Points, in no order, along strands that fork and pass close to each other.
Points whose rows are less than 84.6 apart are linked; no others are.
ridem: [ -5 -11   2  -3  38   2   2  -2  20  34  20  -5  11  11   4  -9  20 -27
  24 -39  -2 -16  -7]
Dil: [ -7  20 -26  18 -42  13 -24 -18  -8   3  21  19   5 -51 -16   0 -36  17
 -20   5   9 -10   1]
sata: [-21 -10   6 -17 -57  26  39  19 -13 -35  15 -18  23 -13   4  19   4  25
   7  32  31  38  26]
ret: [ 22  14  -6  27   9 -23  19   7 -16  23   2 -32 -21 -25   5  10 -17  -8
  -2  10 -10  12 -19]
gofa: [-50  -2  39   0  21  10  -7  65   8  28  46  -9   8 -21  -4 -12   9  23
  19   4  -6  10 -25]
Gabot: [  0  -4 -26 -10 -27  64 -24 -27  22 -15   8  17  -4 -16 -62  38  22 -32
  29  17  -6  -6   0]
Robur: [-37 -21  38   0  35  -9 -38 -38  19   2  -8  46  38  42  -4 -22   8   4
   6  -7 -17  -5  13]
rabe: [  3 -17  32 -10  56  23 -10  39  18   1  -4 -11 -22  21   7 -18  19  12
  15 -25   5 -11 -31]
zikiv: [ 26 -16   2  25  30  -9 -47  20 -13   4 -28   0 -23  30   5 -51  11  -7
  -5   5 -28 -49 -28]
Bog: [ -1  19 -22  21 -56  20 -33 -20 -17 -19   3  42  -1 -27 -35  -6 -32  23
 -26  25  -1  -3   6]
vufun: [ -5 -10   6 -27 -12  12   2 -36  14  -7   0  33  25  20 -14  -9  18 -23
  -3 -24  21   2  37]
pas: [ 27 -15 -13  10  -4 -26 -16  39 -12  -2 -15   0 -27  20  22 -48   8 -14
  -6   9 -16 -53 -23]
muma: [  0  -2  12  -8  -3   6  10  21 -12 -38 -16   9  11  40  32 -19  -8  31
 -12 -19  20  15  12]
Dis: [ 25 -28  19 -35  12  49 -19 -25  32 -25 -26  30 -18  27 -33  -7  29 -22
   5  -6  15  -9   8]
sop: [ 18   3 -33  27  22  34   5 -18  -1   9 -11 -28 -19  -3  -6  56  -7  22
  20  12 -20  41 -34]
Toz: [ 16  -7  23  -1   2  -5  15  -1  -8 -36 -36  17  -5  50  21 -16 -12  -1
 -11   0   2  14  12]
taz: [ 21   5 -16 -28  -2   6  41 -35  18  -5  -3 -38 -12 -26   5  64   1 -17
   8  -3  23  22  20]
rupaf: [ 11 -11   0  -1  14 -34   2  68  -4  -3  -6  -7 -24  29  43 -35  19  10
   1  -3 -16 -37 -28]
keb: [ 13  -7  20 -30  16 -25  47  35   7  -2  -2 -13 -15  28  34  -5  38 -27
  16 -21  19  -8   2]
zusip: [-13  -1  43  15 -25  -1  -7   7  -2 -10   6  13  -5  -7 -34 -13 -26 -34
   0  56 -17 -10   8]
puv: [ 25  13 -37 -25   2   0 -18 -40   9  17  -2 -14 -23 -67   6  12 -10  -8
 -15 -25  25 -33  10]
Nined: [ 32   7  -1  35   6 -14  -1  -6 -27 -11 -39   3 -18  30   7 -24 -24   1
 -19  12 -21   5  -9]
Vif: [ -7   4  28  32  -7  24 -41 -14  -1  -6  -4  41  -5   3 -40 -15 -25   2
  -3  41 -31   0  -3]
ligen: [-34   8  25  14  27  -5 -20  83  -6  11  21  -2  -9  -6   9 -31  -3  40
   2  -1 -18  -5 -41]
vaza: [-12  16  24   6 -57 -16   2  -8 -10 -18   9  12   7 -18 -52  -6 -28 -40
 -12  50  -9 -13  30]
Muvo: [ -4   3  -8 -30 -34  13  -4 -34  17  -5  18  24  24 -18 -42   3  14 -33
  -3 -16  24 -13  38]
Zagas: [ -4  17  12  34   0 -34  34  -8 -14  14   6 -21   0 -12   4  27 -41  -6
   0  32 -22  38  -4]
Zak: [ -2  29 -32  38  17   4 -31 -31 -10   4  -7   0  14 -20  13  18 -54  58
 -18  -9 -12  17 -13]
poz: [ 21  14 -14  36  26  -3  -8  35 -22  28   6 -27 -25 -20   0 -14  -7  14
  -1 -11 -15  -5 -42]
bipo: [-17 -14  12  -5 -28 -49 -22 -13  -4 -11  -9  58  10  31  -5 -40   4 -22
 -16  36 -18 -33  25]
ziv: [-11  21  -8   7  12  15  16  21  -8 -23 -11  -8  15  22  22  36 -11  70
  -6 -13   1  59 -10]
kivi: [  3  25 -22  25   9 -22 -19 -52 -15  17 -11  -1  -6 -41  20  19 -55  30
 -21  16 -14   9   6]
Sos: [-21  -9  -6 -14 -15 -26  13   8 -13 -17   1  11  36  30  52 -28  12  21
  -8 -35  26  -7  23]
Tisa: [ 20   3   2  -4 -26 -38  43  -7 -17 -21 -20   3  -8  18  26  -5 -10 -23
 -16   7  13   3  19]
mosa: [ 11 -13 -13  -7  16 -33   0 -33   3   5 -24  26  15  53  19 -23  21 -24
  -5 -25 -14 -19  17]
tulop: [-11  12 -10 -20 -12 -34  20 -21  10  16  25 -25  14 -47  14  24 -12 -21
  -1 -17  23 -12  21]
fozag: [ 17  -3 -15   8  29   1 -56  -7  -2  -5 -29  35   3  33  -7 -49  14   3
 -11 -30 -17 -44  -7]
beba: [-62 -17  26  10   7 -24  -2  22  -5  21  34   1  50  11  29 -27   2  21
  16   4  -7   4   5]
mig: [-12 -17  16  16   2 -36 -26   0   0  -3 -11  34   5  36  11 -39  -7 -12
  -4  25 -33 -31  -3]
Rurop: [ -4 -10  10 -17  12 -17  25 -47  14  10  -8  16  25  40   4   4  18 -41
   5 -24   2  10  32]
tarag: [ 16   3 -27  -1   8  23  26 -30  12   0  -9 -22 -12 -12   5  61  -4   9
  13   1   3  41  -9]
kov: [-13  15   1  -6  47 -31  27  38  -4  16  -5 -11  14  37  43   3  27  29
   4 -46  -8  14 -16]
Tobim: [-31   2   0  19  -2  34 -25  -1   3  11  31  14  32  -5  -7 -13 -20  27
   6 -16   3   7  -2]
tazeg: [ 25   3   7 -11   2 -44  54  12 -12  -7 -16 -14 -12  30  43   3  15 -24
   1  -8  11   3   8]
nogup: [ -9  -9  28 -22  47 -10   1  72  12   3  -1  -7 -23  22  26 -25  39  18
  10 -27  -2 -23 -35]
tovup: [  7  -5 -12 -28 -37  50 -11  -7  21 -17  14  10   1 -21 -43   8  10 -29
   4  -4  25 -16  13]
lis: [-25  -5 -21 -15  13 -38  12  26   6  14  18   0  35  37  61 -12  26  28
   3 -47   7 -17   2]
Tigo: [-19   3 -26  27   4  54 -11  -7  10   6  17  -4   5  -9 -20  47 -12  21
  31  14 -19  32 -31]
tugi: [-16   3 -15  -1 -21 -34   2 -40 -12  -9  -9  36  39  21  26 -17  -9  10
 -24 -22   9   4  31]
Veni: [ 35 -21   2 -13  21  -5 -21 -19   3  18 -21   3 -19  20 -24 -32  49 -59
   6 -10  -4 -43   2]
Rova: [ 32 -11  12 -33 -22  20 -11 -19  11 -36 -27  42 -21  14 -45 -17  18 -32
 -12  12  16 -13  30]
Lum: [ 23  -2 -41 -13  -6 -39  10  -7  -4   8  -4  -7 -11 -15  37 -12   9 -14
 -15 -33  17 -44  -2]
teg: [ 39  -3 -11  20  15  53 -24  13  -3  -4 -14 -11 -33   4 -23 -12  -1   6
   4   0  -8  -7 -31]
todu: [-37   8 -23  21   2  49 -18   2   7  18  39  -5  28 -22  -9  30 -17  50
  16 -12   2  28 -22]
pokez: [-18  13   8  34 -36  13 -28 -23 -14 -12   2  43  15   3 -30  -7 -38  17
 -15  41 -23  18  12]
Muk: [ 20   9 -37  -8  17 -42  11  15  -6  26   5 -29 -24 -37  45   1   9  11
  -8 -37  12 -27 -19]
Bab: [-33  14   1 -16 -14  38  26  63   4   4  25 -18  -5 -28  -9  37  25  39
  13   6   0  49 -24]
zapos: [ 11 -35  44 -29  25  30   1 -16  29 -28 -27  12 -15  42  -4  -3  20 -16
   9  -3  13   5   4]
vagog: [ 31  12   8  10 -13  -1  -3 -45  -6   1 -19   6 -12   1 -76  15   9 -51
   0  45 -26   3  25]
Beko: [ 14  26 -26 -21  30  -8   5  11  -3  22  -2 -29 -35 -60  39  25 -10  43
  -9 -29  18   4 -11]
Zok: [-26   2 -10 -15 -40  29  36  35  -6 -21  16 -21   9 -23   7  42  13  41
  12  20  21  52  -2]
fetag: [-37 -17  26 -16  31  17   5  14  21  24  35  -5  29  10   6  -3  21   0
  28 -29  13  10   2]
taza: [ 48   5 -15  33  -1  22 -16 -11 -26  -6 -36  -9 -32   7 -17 -14 -14   4
 -17  12 -14   4 -20]
vubi: [-36 -18  12 -20 -30 -11  -4  18   5   4  38   3  36 -14   5 -34  13 -23
  10  -2  23 -34  24]
Seru: [-27 -13  25   3  12  24 -36 -10  10  -8   0  32  26  22  -5 -27  -9  19
  -1  -4   0  -2   6]
Difif: [ 27 -15   9   0  50  58 -30  28  15  -7 -16 -15 -30  19 -12 -12  14  18
  12 -22   2 -13 -36]
zago: [ -3  17   7 -25   0 -35  54 -10  11  10  18 -48   4 -33   7  53  -1 -24
  10 -11  16  16  21]
zego: [  1   7 -16  10 -60  22  11   3  -9 -33   6  -9  -9 -29 -20  36 -36   0
  -2  51   3  20  -3]
lek: [-12   7  15  24  -4   9  29  15   0   4  13 -15   0   2 -10  41 -23  10
  17  40 -23  61 -10]
Tubip: [-13  -1   0 -12 -19 -21  20   9   5   6  27 -10  18 -12   6  -5   4 -33
   5 -14  16 -18  16]
guri: [ 16  24 -21 -10  43   1  24   6  -2  21 -12 -35 -27 -24  25  43   7  47
  -5 -35   5  35 -23]
Giba: [ 34   0 -33  -8  -2 -38   1 -50 -10   6 -30  17  -7   7   8 -13  13 -21
 -23 -26   7 -21  17]
Tepu: [-17   6   1  13 -35  21  22   2   3  -6  22 -21  11 -20 -23  50 -25  -8
  17  43  -8  39  -1]
nime: [ 36  10 -18  24 -38  23   7   5 -12 -17  -8 -22 -38 -33 -29  20 -29  -9
  -9  47  -7   7 -18]
Kadi: [-14  23 -28  11   6   7  -6   6 -10  -8   2  -9  17 -17  28  22 -32  77
 -18 -26  13  33 -10]
viki: [-13  10  -3  35  43 -18 -25  62 -11  25  11 -10  -7   7  15 -29  -6  28
   7  -9 -36 -21 -47]
zerin: [-12 -14  -9  -7   2  -8 -58   9   7 -14  -7  47  16  24   9 -57   8  12
 -15 -20  -6 -59  -4]
kuved: [ 51 -11   4  -7   1   5 -11 -23 -14 -10 -41  11 -31  20 -32 -28  28 -43
 -13   8  -1 -17  11]
Vifog: [ 23  10 -15  -6 -24  31 -13 -44  15  -8  -3  -1 -10 -20 -87  41  21 -49
  16  31 -17  -6  16]
sav: [ 34   0  11  26   8   3   4 -30 -14  21 -19 -30 -18   4 -38   9   6 -51
   4  30 -22   9   1]
merup: [ -5  23 -14   7 -27 -29   1 -52 -10   1  -8   9  -3 -44   9  25 -52   9
 -27  31   1  12  27]
vorar: [ 45  -4   5  21  17 -14  18 -10 -22  25 -19 -51 -29   8  -4   5  18 -39
   2   9  -4  11  -8]
bunol: [ 12  15 -30  16  -2  11 -16 -24   1  22  13   1  -6 -40  -8   2 -19   3
  -9 -19   4 -14 -11]
boras: [-62 -40  37 -15  -7 -23 -13  29  13  14  44  -6  43  -9  21 -37  27   2
  24  15   9 -35   8]
lugul: [-14   1 -13  -5 -39 -47   0 -28 -14  -7  -2  43  25  12   2 -25  -4 -18
 -23   8   1 -15  34]
Zekub: [-18 -19  38 -28 -38  24  33  12   6 -35  11 -18  19   8  -9  19   8 -10
  14  36  25  32  33]
lub: [-15 -28  61 -27   5   2  26   4  19 -23  -2   1   7  29  10   1  11 -22
  13  16  16  16  21]
Lunu: [ 13 -23   4 -14  27   9 -18   0  21  25   9   2  -8   3 -15 -29  35 -53
  16 -25   1 -50  -4]
gok: [ 41   6 -29 -29   1   9  11 -37   9   5 -11 -37 -31 -52   0  34   1 -20
  -6 -12  27 -14  12]
buvab: [-48  13  16   2  -2  25  11  64   0  26  48 -16  11 -37 -14   8   9  39
   8   6  -3  36 -23]
gomif: [-31 -17  31  11  13 -31 -10  28  -1  -6   2  15  13  34  32 -30  -9  12
   5  13 -19 -11  -8]
Vabo: [-16  11  -3  -8 -32 -30  24 -37  -5  -3   9 -10  22 -34  15  31 -34   0
 -15  14  20  20  32]
filat: [ 13  23  -5  -6  46   2  34  31  -3  11 -15 -23 -11  16  22  23  25  37
  -2 -45   1  34 -23]

A fork is a point with three links. Follow the links from the first point to the second and name the forks in between, in order.
Seru / Sos | taz, tulop
bipo / todu | tulop, taz
gomif / Giba | Sos
Dil / todu | taz
taza / puv | Toz, Sos, tulop, taz
Zak / beba | tulop
ligen / Lum | ret
Rurop / keb | Sos, Toz
Nined / boras | Toz, Sos

Follow the links from the first point to the second, and from the first to the third. Name the last point that the two ways share.
muma / Zak / sop | tulop
ziv / mig / pokez | tulop
vagog / Veni / zego | ret
tazeg / Gabot / bipo | Sos

A fork is a point with three links, a tip a point with one. Leave the first point through the second and follow the links. Name the first fork or tip that comes.
ziv / Kadi | tulop
vufun / Muvo | ret
Zok / sata | fetag
tovup / Muvo | Sos
teg / Difif | zerin
tarag / sop | Robur
vaza / zusip | taz
zikiv / pas | Toz
tulop / Vabo | ziv

Name the points in between on the shortest way along the links from the first point to the second, in order.
nogup / beba | rabe, Difif, teg, taza, Nined, Toz, muma, Sos, tugi, lugul, bipo, mig, gomif
Lunu / gofa | Veni, kuved, Rova, Dis, zapos, lub, Zekub, sata, Zok, Bab, buvab
Muk / tovup | Lum, Giba, mosa, Rurop, vufun, Muvo
ziv / sop | Kadi, Zak, kivi, merup, Vabo, tulop, zago, taz, tarag
todu / pokez | Tigo, sop, tarag, taz, gok, puv, bunol, Dil, Bog
